Each scene shows the same named points in several views. A view is turned or mirrored, shifted and resized as a whole, has a little noise and may leave points out.

Scene 1
View 1
zibek: [2 3 10 -4 -12 1 -8 -1 4]
Bido: [-3 1 3 0 -8 1 -7 -1 1]
vuvur: [-11 -5 -5 4 -5 2 -2 2 1]
ruga: [2 4 4 -3 -3 -8 -1 -4 6]
Gib: [5 4 9 -8 -9 -2 -6 -8 8]
Fop: [-5 -1 3 -2 -12 7 -7 -4 3]
Sevo: [-4 -3 3 -3 -9 3 -4 -6 7]
tila: [-2 -2 3 -1 -6 -4 -2 1 7]
kize: [1 4 1 -1 0 -10 0 -2 4]
Dodup: [-6 5 -4 3 -2 1 -6 -4 -6]
Neluk: [3 2 9 -4 -9 -3 -7 0 5]
Munef: [-4 0 3 -1 -8 2 -5 -2 3]
beb: [-2 9 -3 -3 -4 6 -7 -16 -4]
View 2
Bido: [-8 6 -8 -4 3 -2 -4 4 -3]
Dodup: [1 12 -8 -8 11 -3 -12 -4 -2]
Sevo: [-9 6 0 -3 -1 -3 -7 4 7]
Fop: [-14 7 -4 -7 2 -8 -8 2 -3]
beb: [-3 9 -1 -4 8 0 -19 -13 -3]
kize: [6 1 -10 9 1 14 -1 -1 -2]
ruga: [-2 0 -7 6 -2 9 -3 0 -1]
zibek: [-14 2 -10 -1 0 -1 -2 1 -12]
Munef: [-9 5 -7 -3 1 -3 -5 4 -1]
Neluk: [-12 1 -11 2 -1 1 0 2 -10]
vuvur: [-3 10 -5 -8 3 -6 -4 12 12]
tila: [-7 1 -7 2 -3 2 0 7 2]
Gib: [-14 -2 -5 5 -5 5 -5 -4 -11]
View 3
Bido: [-2 2 -5 7 -3 -15 20 -7 -9]
kize: [-7 -3 12 -8 -10 -12 23 -5 3]
beb: [1 -10 5 4 -20 -12 18 -17 -29]
zibek: [-10 0 -3 8 2 -27 23 -7 -13]
Sevo: [8 1 -3 0 -1 -22 22 -4 -14]
tila: [-1 1 0 -2 0 -18 23 -2 -1]
vuvur: [13 7 -10 2 -7 -3 14 -2 -4]
ruga: [-8 -5 10 -6 -6 -18 25 -7 -2]
Gib: [-9 -5 6 -1 1 -33 29 -8 -14]
View 4
Munef: [11 12 7 -2 -4 -3 -5 5 -3]
Fop: [11 11 11 -2 -6 3 -3 9 5]
Sevo: [8 12 16 0 -6 -5 -1 11 -5]
Dodup: [3 6 -6 -4 0 0 -12 10 7]
kize: [3 9 2 -4 2 -13 -13 -2 -19]
zibek: [14 11 13 -1 -1 7 -5 -4 -6]
Bido: [12 11 5 -3 -4 -2 -6 4 -2]
Neluk: [14 12 12 -2 0 2 -6 -6 -11]
vuvur: [11 15 -1 -3 -12 -18 -2 14 2]
tila: [12 14 9 -2 -5 -11 -5 1 -11]
beb: [-8 2 3 -1 3 7 -12 15 2]
View 5
Bido: [8 6 3 -3 -2 2 9 -5 14]
tila: [6 10 1 -2 -1 3 9 1 14]
kize: [-2 17 -1 2 0 -3 6 8 14]
Neluk: [9 5 -1 -5 9 0 4 -2 14]
Munef: [7 4 4 -4 -2 2 9 -3 13]
Dodup: [6 7 3 6 -14 0 9 -12 14]
Sevo: [4 -1 10 -8 -1 -1 11 -1 12]
Gib: [4 1 1 -4 10 -9 1 0 13]
vuvur: [6 6 13 -9 -13 12 24 1 12]
beb: [1 -1 7 8 -13 -11 6 -12 12]
Fop: [10 -2 7 -6 -2 1 10 -8 13]
ruga: [-1 11 1 0 3 -5 4 6 14]
zibek: [10 2 -1 -5 8 0 4 -5 14]
View 6
zibek: [-5 2 -6 -14 1 -2 -4 -8 -10]
Fop: [2 -2 3 -10 0 3 0 0 -10]
kize: [-8 10 12 -18 -1 -9 -2 1 -3]
Neluk: [-8 6 -5 -16 0 -4 -4 -7 -8]
Dodup: [2 0 12 -5 6 2 0 1 -13]
ruga: [-6 7 7 -19 1 -9 -3 -2 -1]
Munef: [-1 0 0 -13 1 0 -1 -3 -9]
tila: [-7 6 1 -18 -6 0 -1 1 -5]
beb: [9 -8 11 -9 10 -4 0 -1 -7]
Bido: [-3 3 1 -12 -1 3 -2 -1 -9]
Gib: [-3 1 -5 -20 3 -9 -5 -9 -3]

Which points are out of place in each view (at most two, in the order of its rows)? Write none if all are in place.
view 1 -> Dodup
view 2 -> Sevo, kize
view 3 -> none
view 4 -> none
view 5 -> tila, vuvur
view 6 -> Fop, Munef
